Points on a hilly landscape, in no order, each with its height.
From any point a ball rolls to the lowest of the 2 points nearest to it. It stops when none of these is lower. Distance is the straight distance between rows; heights are no part of it.
j724: [100 111 124 139 129 119 142 141 108 116 149 122 156 131 111 147 143  99
 107 174 127 144]  height 413
j158: [190 100 101  83 150 152 101 114 143 109 126 145 148 176 175  63 130 156
  96 122 152 169]  height 318
j663: [197  90 125  93 167 158 102 101 115  91 101 158 127 129 137 119 126 131
 146 144 139 174]  height 254
j582: [121  93  87 133 123 149 193 108 169 105 150 120 113 178 204  84 121 180
 111  75 186 174]  height 499
j780: [101 183 149 131 109 113 138 127 108 147 105 105  99 119 145 111 149 133
 142  96 130  90]  height 620
j653: [137 151 153 151 118 129 101 183 200 168 221 141 153 199 143 144 144 148
 107 123 194  95]  height 326
j131: [210 118 118  73 153 145  74 165 150 124  90 144 148 129 149 138 134  95
 146 111 139 157]  height 414
j536: [159  98  87 115 131 151 108 150 105 122 135 118 170 141 152 122 151 155
  57 172 149 179]  height 487
j276: [163  90 144 119 130 143 122  71 117  90 162 169 137 148 111  75  96 185
  95 118 149 155]  height 429
j254: [189 138  93  91 162 118  97 155 104 163  77 120 111  89 153 143 152  92
 115 183 108 169]  height 664
j200: [ 91 127 122 120 137  88 124 151  86 138 141  88 142 142 128 141 143  81
 130 218 112 133]  height 453
j925: [139 145 161 134 125 149 112  88 152 126 150 147 136 124 102 146 106 112
 139 101 116 111]  height 276
j189: [ 86  86 161 135 127 121 120 119  80 110 180 113 136 149  86 134 126 125
 120 233 151 136]  height 373
j490: [ 76 158 124 138 156  99 163 148  69 143  99  96 129 120 101 165 147 111
 151 174  55  98]  height 529
j374: [111 113 137 132 116 154 179 140 183 130 155 120 119 159 162  98 112 145
 140  52 200 149]  height 528
j685: [101 153 161 151 101 129 160  68 130 102  98 137  96 108  94 106 108 124
 178  78 113 105]  height 296
j686: [127 125 128 113 133 119 143  58 113 132  98 151 102  95 126 127 131 117
 134 132  73 145]  height 175
j621: [ 91 113 122 156 105 146 176  59 141 113 128 111  82 130 155  71 121 135
 137  88 131 134]  height 433
j698: [136 159 141 145 180 128 144  87  93 144  87 105 120  66  90 158 117 105
 154 157  68 125]  height 258
j258: [ 79 170 116 149 114 127 199 104 138 125 117  94  93 142 195  88 108 144
 130  71 111 102]  height 774
j127: [161 146  81 113 167 131 160 131 162 112 101 165 106 105 135  77 126 129
 150  60  90 135]  height 550
j766: [188 132 125  94 144 159  78 169 162 143 109 124 152 142 152 133 123  94
 133  96 157 142]  height 396
j622: [ 64 161 126 139  94 113 181  81 144 144 138  94  79 136 191  84 125 154
 108  83 117  99]  height 769
j460: [ 89 165 130 143 147  96 163 131  73 140 103 119 123  98 103 170 142 128
 133 150  62 100]  height 556
j362: [ 82  91 143 181  80 117 160 124 111 107 184 106 150 144 100 116 166 156
 108 112 198 107]  height 509
j26: [160 110 131 102 138 158 118  93 138 117 128 149 123 138 138 114 131 120
 117 125 118 154]  height 266
j308: [145  85  97 118 124 129 129 127  94  96 114 103 157 137 147 134 122 127
  76 226 152 174]  height 351
j257: [205 103 108  90 158 161  85 143 138 109 125 137 160 179 176  79 129 150
 108 114 167 168]  height 333
j450: [163 155 143 122 164 138  92 139 144 124  74 150 135  95 109 172  80 105
 197 104  94 125]  height 135
j620: [188  72 112 111 169 140 133 109  93 115  89 149 136  83  99 138 126 138
 123 190 129 156]  height 323
j541: [164 180 131 102 149 138  97 151 138 146 112 113 141 144 153 126 133  90
 123  99 106 126]  height 647
j281: [ 88 140 126 121 150  83 121 164  72 155 122  82 138 141 127 139 129  83
 147 210  94 130]  height 474
j503: [ 60 137 127 147  91 108 176  79 145 148 165 101  88 131 175  81 133 160
  95  91 135 102]  height 765
j531: [115 134  97  93 127  92 135  79 100 139  55 111  92  70 154 146 132 136
 113 141  56 129]  height 390
j636: [149 128 108 106 146 137 171 132 175 116 119 155 110 119 126  85 122 128
 150  57 106 132]  height 541
j285: [137  82  92 108 147 140 138  95 106 127 113 130 135 101 140 148 141 129
  94 164 109 156]  height 244
j49: [ 66 144 168 119  96  80 110 192  76 167 150  94 128 187 119 145 140 109
 127 164  95 116]  height 232
j179: [103 167 133 134 101 116 133 113 101 148  99  98  93 111 162  95 147 137
 124 101 125 108]  height 626
j952: [208 111 140 113 134 146  75 165 145 105 153 180 147 136  83 154  95 156
 101 170 170 153]  height 280
j209: [116 132 111 160 158 107 150 108  78 135  92  87 147  84 100 146 124  84
 145 199  89 127]  height 123
j664: [ 88 174 102 111 125 130 165 150 128 157  83  76  98 145 225  93 131 136
 125  87 117 104]  height 784
j448: [116 139 108 119 149 100 154  68  98 145  73 121 110  69 120 142 121 130
 127 153  55 126]  height 353
j815: [107 124 139  98 140  75  82 205  93 154 128  90 147 134 123 145 142  77
 140 198 128 139]  height 183
j6: [ 97  84  85 117  75  84 141  90 104  92 100  84 111 132 137 144 165 122
  72 193 153 135]  height 732
j722: [133 112 121 104 148 113 122 186 116 133 117 107 155 110 105 146 139  85
 125 206 140 150]  height 69
j791: [138  98 124 127 125 141 108 165 102  97 151 124 173 142 102 142 126 136
  95 185 180 171]  height 307
j380: [112  91  86 112 100  92 155  78 105 106 107  92 117 125 138 158 148 113
  68 212 119 126]  height 723
j648: [193  82 134 127 151 141 110 125  99  98 135 154 148 105  81 143  98 155
 108 165 168 176]  height 374
j640: [163 102 135 102 132 158 129 105 145 113 130 152 136 161 144  86 127 146
 104 115 137 141]  height 287
j939: [111 195 160 143 148 137 117 112 116 131 123 125 118 113 101 178 120 118
 151 120  83  90]  height 77
j159: [151  98 109 123 146 152 124 144  96 122 121 124 152 112 127 146 143 123
  93 181 146 171]  height 184
j324: [102 134 146 143  88 126 145  73 129 128 117 124  95 105 134  96 138 134
 139 103 128 124]  height 400
j767: [101 168 174 170 120 140 124  89 156 115 134 163 134 122  85 159  78 126
 181  77  96  69]  height 356
j134: [ 98 177 179 174 115 119 114 104 148 123 142 163 133 136  97 160  96 142
 176  82 101  57]  height 331
j693: [103 135 114 128 108 100 138  89 101 143  91 125 111  70 139 135 147 132
 108 131  89 130]  height 344
j908: [157 153 125 101 143 136 112 138 138 143  97 127 144 136 165 111 120  91
 125  99  89 135]  height 643
j139: [101  82  95 128  66  97 137 112 106 100 114  93 129 147 149 136 168 143
  61 180 165 128]  height 739
j383: [127 201 145 138 158 135 106 127 109 132 109 112 124 113 104 182 114 110
 161 132  85 105]  height 132
j862: [ 93 159 169 165 111 124 147 162 183 138 164 130 121 135 146 135  85 151
 180  41 172  76]  height 565
j434: [ 99 129 118 135  95  97 140 115 103 135 111 118 121  85 138 128 158 127
 102 120 116 126]  height 366
j352: [ 61 116 160 184  66  98 119 177 136 157 199 126 128 163  68 141 121 144
 140 110 137  87]  height 233
j419: [124 125  87 131 123 131 182 139 175 132 118 107 102 150 204  75 128 141
 131  72 156 153]  height 498
j421: [125 131 118 127 130 137 101 175 120 136 170 116 157 123 116 140 160 109
  99 152 144 156]  height 460
j825: [181 155 117 103 158 131  97 142 109 149  94 118 117  97 145 147 145  86
 126 155 125 169]  height 658
j896: [112 137 133 156 113 145  60 195 153 147 209 141 140 149 102 148 135 129
 145 149 164 117]  height 345
j624: [189 105  95  97 158 126 112 163 113 154  82 127 124  83 131 147 156 100
 107 188 124 175]  height 671
j2: [ 65 122 140 133  62  65 115 199  94 166 153  85 123 191 128 107 163 121
 114 151 139 117]  height 205
j690: [141  96 105 101 125 142 141  71 130  88 105 165 105 138 147  78 128 155
 124 129 122 143]  height 452
j53: [165  95  83 101 133 138 164 122 172  98 105 154 116 147 164  64 142 145
 123  89 141 141]  height 473
j561: [194 121 126  85 178 125 105 128 138 122  73 154 130 106 121 144 112  85
 181 122 105 153]  height 289
j632: [ 93  84  98 146  68 102 138 111 108 112 119  94 134 128 153 127 166 136
  75 145 167 125]  height 745
j190: [ 77 100 162 171  93 111 161  92 111 100 163 140 132 110  63 148 146 134
 134 114 143 101]  height 471
j114: [113 151 163 130 123 124 154  67 126 117  98 155 105 106  96 122 102 118
 163  96  80 116]  height 255
j601: [112 113 128 128 114 153 180 122 170 127 158 117 120 173 197  91 122 160
 124  76 198 160]  height 514
j578: [ 62 125 160 163  67  90 108 212 129 172 193 117 139 182  80 137 112 136
 134 114 115  83]  height 204
j588: [136 187 121  99 143 122 127 117  93 153  71 112 110 110 172 147 138 121
 113 145  65 126]  height 603
j180: [106 158 156 141 107 121 148 125 144 151 140  90 109 139 175  92 132 128
 129  84 171 118]  height 350
j299: [167 127 118 115 163 174  92 150 174 126 121 155 144 117 126 121  94 115
 178  67 118 139]  height 48
j245: [167 145 143 129 139 152  77 141 155 130 133 131 141 134 128 157 115  92
 146 102 139 125]  height 248
j545: [155  97  73 114 152 129 119 139 105 148  88 109 131  81 145 148 145  96
 103 188 119 173]  height 678
j942: [177  85 136 147 135 148 102 130  94 100 157 144 156 124  87 138  96 164
 100 148 175 182]  height 389
j710: [167 168 151 134 177 129 112 105 114 136  75 125 109  89  90 173 100 101
 181 148  94 124]  height 149
j272: [119 124 146 137 104 136 117 170 161 139 217 130 147 167  99 134 151 163
  90 120 174 104]  height 369
j776: [152  86 123 123 172 150 136  53 103 122  98 135 109  76 105 140 120 119
 151 163  96 155]  height 251
j991: [156 186 147 139 155 133  90 149 123 136  93 125 124 111 111 184 105 101
 172 137 112 112]  height 152
j752: [141 112 157 133 125 164 131 111 192 116 154 161 146 158 105 114  91 128
 153  78 141 104]  height 201
j214: [133  89 124 110 105 145 141  72 128 105 124 152 116 117 132 102 137 168
 100 122 129 140]  height 441
j644: [ 93 165 155 182  97 104  99 177 147 162 200 147 117 161  90 146 134 157
 148 104 128  67]  height 221
j67: [158  86 143 141 125 148 114  89 108 102 175 150 159 135  98 110 101 180
  77 118 150 168]  height 415
j974: [118  98 148 131 109 147 148  94 115 114 140 153 134 110 105 122 141 160
  93 130 138 132]  height 425
j494: [ 66 122 163 183 104  94 165  96  99 104 165 141 133 101  47 166 131 131
 147 116 117 100]  height 440
j525: [ 74 134 161 116 114  88  90 191  83 164 161  89 143 179 118 155 126  94
 139 166 103 122]  height 203
j252: [165  91 133 120 128 137 135  71 132  69 145 174 130 160 123  59  98 181
 114 108 147 149]  height 438
j210: [138 101  97 113 119 131 170 130 167 120 109 124 105 149 182  71 138 139
 126  86 161 149]  height 486
j56: [ 71 142 151 123  86  95 102 231 107 178 166 101 136 189 105 140 140 133
 124 129 106  97]  height 138
j301: [ 89 153 151 167  90 100 106 200 141 176 201 118 107 168  89 143 134 162
 140 105 138  72]  height 200
j682: [149 131 123 124 154 170 109 146 189 139 139 152 145 126 123 116  87 118
 166  62 116 127]  height 96
j695: [ 80 155 120 128 149  85 145 163  69 147 106  90 134 134 117 150 138  98
 141 195  73 110]  height 500
j233: [116 158  91  98 105  90 118 137 102 154  76 102 105  93 175 132 162 131
  79 143  95 126]  height 625
j580: [ 95 191 144 123 144 119 148 107  87 147  85 127 106  98 123 158 155 128
 132 140  65  94]  height 577
j381: [186  94 114  85 173 160  95 143 150  87  98 163 140 119 123 119 115 109
 171  99 130 154]  height 170
j586: [ 77 142 135 125  87  71 118 222 109 171 164  95 128 174 118 116 161 131
 109 127 138 114]  height 174
j651: [153  81 133 148 129 135 122 110  89  91 166 143 169 131  99 127 100 166
  79 139 158 176]  height 403
j437: [ 90 111 115 146 134  95 155  95  93 123 132 107 130 119  99 138 129  80
 129 227 105 121]  height 285
j248: [119 119 107 115 121 130 112 181 121 129 162 119 165 148 127 128 165 111
  78 166 146 158]  height 469
j10: [ 84 180 100 105 113 122 128 122  84 150  58  83  87  96 173 139 178 142
 120 133  90  88]  height 642
j868: [206  90 132  78 186 147  99 114 133  87  85 171 137 125 120 127 123 111
 165 132 141 159]  height 219
j931: [ 95  95 164 144 116 122  98 148 101  91 198 119 167 171  81 145 114 140
 126 189 179 139]  height 352
j46: [112 123 107 130 132 106 155  86 102 145 101 124 132  73 128 154 127 114
 104 156  75 126]  height 310
j540: [108 129 140 134 102 121 137  89 118 136 123 129 112  93 128 112 157 135
 111 110 130 126]  height 384
j740: [159  83 115 133 120 125 163  87 148  79 141 144 112 169 150  45 102 199
 123  96 194 158]  height 470
j895: [119 104 144 144 107 151 136 121 126 114 176 148 153 129  91 132 141 154
  88 127 154 122]  height 405
j645: [127  99  77 130 133 102 143  98 103 125  90  82 140 100 139 150 131  80
  98 222  95 133]  height 705
j943: [156 128 148 138 132 150 103 168 203 156 178 144 167 173 153 139 111 135
 115  92 184 100]  height 273
j980: [ 90 179 178 171 109 122 125 135 157 138 130 147 128 139 105 142  99 143
 183  71 126  35]  height 301
j424: [154 111 111 121 144 150 175 133 181 106 138 158 107 130 121  87 123 150
 144  53 142 130]  height 531
j142: [143 148 129 104 116 122 135 125 138 129  96 142 119 134 157  89 120 110
 128  90 101 125]  height 638
j519: [116 117 154 138 108 136 166 141 192 129 159 129 119 140 140 112 103 137
 156  55 186 114]  height 544
j400: [122 144 112 157 168 120 150 101  79 140  87 103 141  65  95 158 122  97
 145 173  80 129]  height 209
j441: [ 99 161  82 102 106  99 124 137  89 144  63  82  97  92 181 138 169 148
  88 125 100 114]  height 632
j297: [145 112 141 127 142 175 123 158 220 144 172 170 147 141 132 118  89 139
 145  64 149 107]  height 192
j68: [ 97 123 128 154  93 143 158  55 133 111 118 130  84 112 136  83 126 133
 151  96 129 128]  height 416
j926: [131 154 155 124 102 115 133 134 148 146 134 118 116 138 154  99 144 126
 118  93 159  99]  height 332
j225: [153 148 139 134 174 134 129  81 103 141  94 123 111  73  97 151 108  98
 171 147  81 136]  height 212
j72: [168 120 106 100 182 132 120  76 119 115  72 137 110 102 146 121 120  93
 174 151  85 161]  height 259
j168: [108  90 111 137 119 120 147 121 104 106 133 124 156 139 129 142 147 116
  81 195 131 149]  height 391
j146: [119 162 141 149 128 148 161 130 182 121 129 159 113 107  90 119  74 153
 183  37 111  87]  height 428
j344: [103 191 174 146 144 128 127  90 118 123 119 136 119 119  93 172 114 127
 169 109  78  76]  height 137
j514: [120 126  79  76 118  89 123  83 110 139  54 105  85  80 162 135 138 133
  94 137  71 139]  height 409
j337: [165 169 139 144 133 134  67 168 151 138 115 145 148 128 122 168 106  94
 161 120 139 115]  height 213
j775: [127  85  98 127 121 125 141 112  94 104 122 103 153 133 140 148 137 118
  78 216 131 149]  height 371
j194: [202  78 124 110 171 133 128 131  97 108 115 155 146  94  79 139 110 145
 113 187 138 158]  height 349
j319: [209  99 137  81 185 139 110 105 137 106  83 169 125 115 113 144 121  97
 164 150 122 154]  height 252
j327: [ 85 170 157 165 116 136 143 165 173 143 140 151 128 123 129 132  84 164
 184  49 150  63]  height 574
j900: [ 87  93 163 144 110 126 115 122  97  93 201 117 151 178  82 144 119 132
 124 206 162 136]  height 370
j508: [217 109 115  91 155 165  79 163 146 120 112 133 160 164 167 103 142 136
 109 119 180 172]  height 346
j88: [121 149 161 152 131 147 122  79 131 121 159 146 128 109  80 165 109 118
 153 114 105 114]  height 315
j764: [ 93 185 180 138 129 123 149  77 116 118  97 133 112 108  94 145 113 126
 167  95  79  87]  height 199
j372: [147 101  87 124 149 110 136 132 100 138  74  97 142  86 125 144 135  83
 117 219 118 150]  height 690
j717: [137  80 131 123 106 137 135  83 125 104 133 152 114 136 133  82 130 194
  97 122 157 143]  height 450
j572: [160 154 146 110 174 136 105 115 122 125  64 123 128 103 117 159  94  88
 187 117  84 132]  height 67
j597: [ 98 132 162 148 107 134 149 155 198 137 164 141 126 134 134 121  93 146
 165  43 184  98]  height 555
j872: [126 104  94 151 133 155 200 111 168 115 141 128  97 146 175  89 117 149
 142  53 158 145]  height 491
j559: [ 85 171 106 133 121 133 184 134 143 137 106  89  97 148 213  92 112 146
 121  65 110 113]  height 779
j573: [119 113 130 143 130 139 135 130 107 117 158 127 154 116  93 155 139 117
 104 152 133 142]  height 431
j873: [140  89  89 136 127 138 187 110 160  93 137 126 110 169 189  69 126 189
 127  83 192 160]  height 489
j43: [111 129 128 150 118 148  81 202 158 145 213 126 150 162  98 137 148 135
 116 145 165 128]  height 360
j293: [170  92 106  92 133 141 135 105 147  97 123 153 132 165 171  63 132 169
  97 121 148 149]  height 304
j711: [126 111  98 116 146 120 138  97 103 141  99 119 133  84 140 151 139 106
  97 163  84 156]  height 277
j73: [125 104  71 101 118 114 118 153 117 133 112  91 149 133 175 143 162 106
  64 201 124 164]  height 505
j446: [148 160 155 106 122 119 128 153 163 155 127 125 135 149 161 102 131 110
 112  86 145 108]  height 314
j332: [141 123 140 130 135 158 133 140 204 137 159 165 139 133 117 113  81 145
 148  56 133 108]  height 154
j244: [145 121 107 115 117 149 112 150 122 139 144 124 158 137 146 122 172 132
  60 147 146 159]  height 479
j720: [181 118  95  94 178 170  97 154 173 106 125 159 130 111 116 107 114 120
 179  76 126 155]  height 112
j701: [128 164 104 101 149 115 137 125  91 153  78 111 113  88 158 148 142 125
  99 154  64 132]  height 609
j812: [140  91  66 106 121 136 117 152 115 124 116 105 164 141 173 131 163 124
  52 190 145 175]  height 496
j35: [152  82 111 133 125 129 121 143  92  96 138 127 171 141 128 129 114 136
  81 202 168 184]  height 329
j440: [131 143 125 129 134 140 117 136 114 136 156 122 138 118 118 141 154 107
  94 138 119 149]  height 448
j379: [100 124 118 155 142  93 143 101  83 130 110  85 137 105 104 137 123  85
 144 224  89 118]  height 218
j843: [157  88 110 112 151 155 116 107  98 127 123 141 133 102 132 141 140 122
 105 159 126 173]  height 217
j55: [132  88  72  57 118 101 131  87 123 120  73 102  94  89 157 130 152 131
  85 136  88 149]  height 427
j902: [149 164 142 133 134 140  85 139 143 143 155 131 137 137 127 143 125 103
 122 113 132 115]  height 274
j592: [168  84  93 124 130 125 175 115 156  80 132 145 119 167 171  56 114 194
 121  89 194 160]  height 478
j840: [112 196 154 112 133 123 137 115  98 135  83 127 105 121 130 143 142 125
 136 119  85  90]  height 588
j674: [180 101 141 104 141 146  98 175 134 106 149 170 156 125  66 162 102 146
 104 187 165 153]  height 253
j936: [124 147 117 117 103 113 132 103 131 133  82 116  97 119 168  84 137 122
 127 106 111 126]  height 633
j186: [208 109 114  71 153 152  75 170 151 137  98 132 152 171 179 105 152 113
 106 123 169 172]  height 361
j800: [151  96  97  97 133 137 148  91 150  92 105 161 119 144 152  82 132 133
 131 110 111 143]  height 461
j607: [119 153 146 141 123 142 148 109 162 112 110 159 125 113  83 122  83 127
 176  53  90  94]  height 408
j762: [ 77 184 156 148 119 122 142 117  84 139 109 105  96 115 121 131 160 149
 157  99 111  74]  height 610
j110: [142 133 146 144 138 167 101 169 209 161 175 154 167 146 151 139  87 133
 139  68 159 103]  height 236
j606: [114  92  85 125 128 106 155  79 111 113 104  96 127 115 130 156 132  96
  88 217 101 127]  height 714
j528: [218 129 126  75 162 132  81 161 139 136  84 153 132 130 145 145 149  88
 124 153 137 168]  height 430
j125: [ 90 112 110 160 101 147 210  63 157 108 158 118  80 156 160  77 119 154
 117  81 142 126]  height 455
j547: [101 128 164 156 129 138 146  71 119 112 162 155 127  90  63 166 120 127
 145 124 103 114]  height 355
j571: [120 115 136  87 133  87  95 190 101 146 120 105 156 131 123 140 151  77
 134 219 150 147]  height 143
j639: [150 187 144 129 164 148  87 157 131 137  65 130 144 106 126 183 102 104
 183 109  99 104]  height 94
j66: [179 171 129 105 147 134  85 146 119 148  94 121 129 119 153 142 129  86
 130 132 114 155]  height 653
j835: [129 120 147 141 115 156 123 146 142 121 200 136 155 148  95 130 146 160
  83 127 165 117]  height 388
j38: [175 101 123 102 157 161 106  96 111 122 112 141 124 117 136 128 141 116
 131 146 125 170]  height 241
j532: [151 122  74 110 162 127 163 105 154  87  90 169 118 115 137  81 141 114
 156  87  75 144]  height 560
j150: [110  94  93 144 122 140 211  79 167 104 148 124  88 166 187  87 118 159
 113  73 147 136]  height 472
j729: [151 106 121 131 141 153 183 139 195 105 153 158  97 134 133  91 113 168
 154  43 169 139]  height 519
j725: [139 195 144 156 125 121  55 210 145 153 139 164 133 142 112 165 115 114
 174 157 137 100]  height 275
j574: [ 93 121 167 180  85 123 131 129 139 127 201 144 124 123  66 141 152 152
 138  97 167  83]  height 284
j270: [135 192 139 103 147 135 121 123 103 145  75 122 121 121 155 152 140 114
 132 129  69 115]  height 597
j806: [179 120 118  96 190 126 110 105 123 114  68 144 122  97 128 131 118  77
 182 122  92 166]  height 291
j563: [118  97 144 128 123 135 104 170 107  95 166 118 177 161  97 139 123 128
 111 191 181 153]  height 327
j34: [ 90  95 140 142 130 117 141 104  87 116 159 109 138 139  92 137 138  98
 129 230 126 126]  height 340
j329: [186  73 115 113 182 147 128  70  95 108  96 144 116  87 110 123 116 143
 145 176 124 156]  height 292
j756: [139 141 118 106 145 118 134  73 119 132  84 148 109 108 156 126 124 112
 142 132  66 145]  height 206
j517: [136 101 126 122 148 141 141  61 110 134 115 148 114  90 116 139 125 122
 130 145  88 150]  height 210
j218: [ 94 126 149 117 126  85  83 199  89 163 156  85 142 160 113 153 125  90
 155 182 123 134]  height 222
j759: [149 195 137 151 135 136  52 205 148 145 125 146 140 139 129 171 116 102
 174 140 127 100]  height 250
j321: [142 101 109 139 138 156 193 135 178 106 151 146  91 144 156  97 122 171
 149  44 181 157]  height 508
j52: [ 84 161 150 164 109 143 175  83 137 109 108 110 105 118 115  94  97 127
 181  53 123  98]  height 341
j914: [147 173 147 127 127 127 102 154 154 151 154 124 140 149 142 133 134 108
 102  98 133  96]  height 294
j587: [ 92 157 143 159 116 133 178 114 147 121 130 107 102 126 140  91  99 127
 171  52 137 104]  height 372
j924: [ 80  92 116 162  75 122 150 102 109 124 139 101 137 112 143 117 174 144
  95 116 158 121]  height 752
j112: [ 74 115 159 183  83 107 129 151 130 137 210 131 115 141  66 144 142 151
 138  91 161  83]  height 260
j103: [103 182 154 135 127 148 133 171 178 157 124 151 126 113 133 134  90 162
 178  56 121  57]  height 583
j498: [ 82 117 111 139  89 120 138 109 117 148 138  92 117 100 164 107 169 142
 100 102 149 116]  height 757
j236: [169  98 135 112 138 135 110 175 115 101 133 146 167 124  85 151 117 141
 101 189 176 167]  height 281
j963: [120 147  83 102 127  92 127 139 101 149  83 108 122  89 165 147 148 117
  73 159  81 139]  height 618
j465: [ 83 122 157 178 128 120 148  91 115 114 181 144 134 103  37 181 113 121
 153 130 106 103]  height 399
j888: [123 140 133 152 108 135  96 190 170 161 226 127 149 175 111 136 143 152
 105 126 174 101]  height 354
j428: [154  80 123 125 102 137 141  82 134 101 140 146 111 147 152  54 120 202
 101 114 179 156]  height 459
j476: [138 141 156 152 117 132 103 167 203 157 194 140 155 181 150 146 131 135
 116 100 188  88]  height 300
j265: [196 138 121  98 144 159  80 168 158 151 121 120 153 154 171 113 143  97
 113 112 158 148]  height 381
j916: [143 128 160 139 116 158 115 107 170 124 158 156 150 151 115 129 110 125
 129  93 138 107]  height 239
j442: [147 131  91  95 160 118 130  78 123 117  73 146 105 114 164 113 124 104
 149 134  62 159]  height 227
j913: [ 83  93 149 170  80 123 158 111 108 101 162 134 135 123  92 129 161 140
 110 112 162 104]  height 492
j361: [ 79 179 149 144 117 112 151  95  84 136  84 121  97  88 114 148 156 149
 157 120  89  93]  height 595
j21: [ 92 125 116 129 124  85 136 147  95 131 144 107 153 140 132 134 143  89
 113 195 110 144]  height 436
j796: [ 97 186 171 157 106 112 122 142 130 142 141 132 110 146  99 152 132 153
 167  83 124  42]  height 272
j665: [125 151 140 164 117 142  49 202 154 159 190 156 136 146 106 148 128 124
 168 152 158 116]  height 330
j253: [145 171 148 155 116 126  48 217 159 158 167 179 141 143 110 161 129 116
 170 166 152 115]  height 305
j170: [ 76 122 123 146  92 121 147  97 125 163 160  88 105 115 176  91 155 155
 102  98 145 113]  height 761
j635: [ 91 174 167 189 101 113 108 165 142 154 177 142 108 159  97 153 128 159
 161  95 127  45]  height 242
j520: [ 52 140 154 123  70  78 119 198  78 168 128  90 114 190 122 135 151 120
 126 158 109 105]  height 246
j27: [118 153 158 148 141 141 126  89 157 107 119 154 131 118  85 149  73 114
 183  78  75 103]  height 385
j784: [ 69 145 149 150  78 101 109 231 127 183 180 108 120 179  89 138 139 154
 132 108 125  80]  height 173
j662: [152 104 118 118 146 142 122 157 107 123 128 122 148 105 102 157 140 103
 114 191 156 163]  height 144

Two balls start at each pair of points below. Name the first point that both come to, or write never.
j607 / j424 -> never
j103 / j146 -> j980
j43 / j653 -> never

For each start below, name the point where the ball stops.
j913 -> j332
j252 -> j686
j729 -> j843
j257 -> j843
j180 -> j337
j531 -> j843
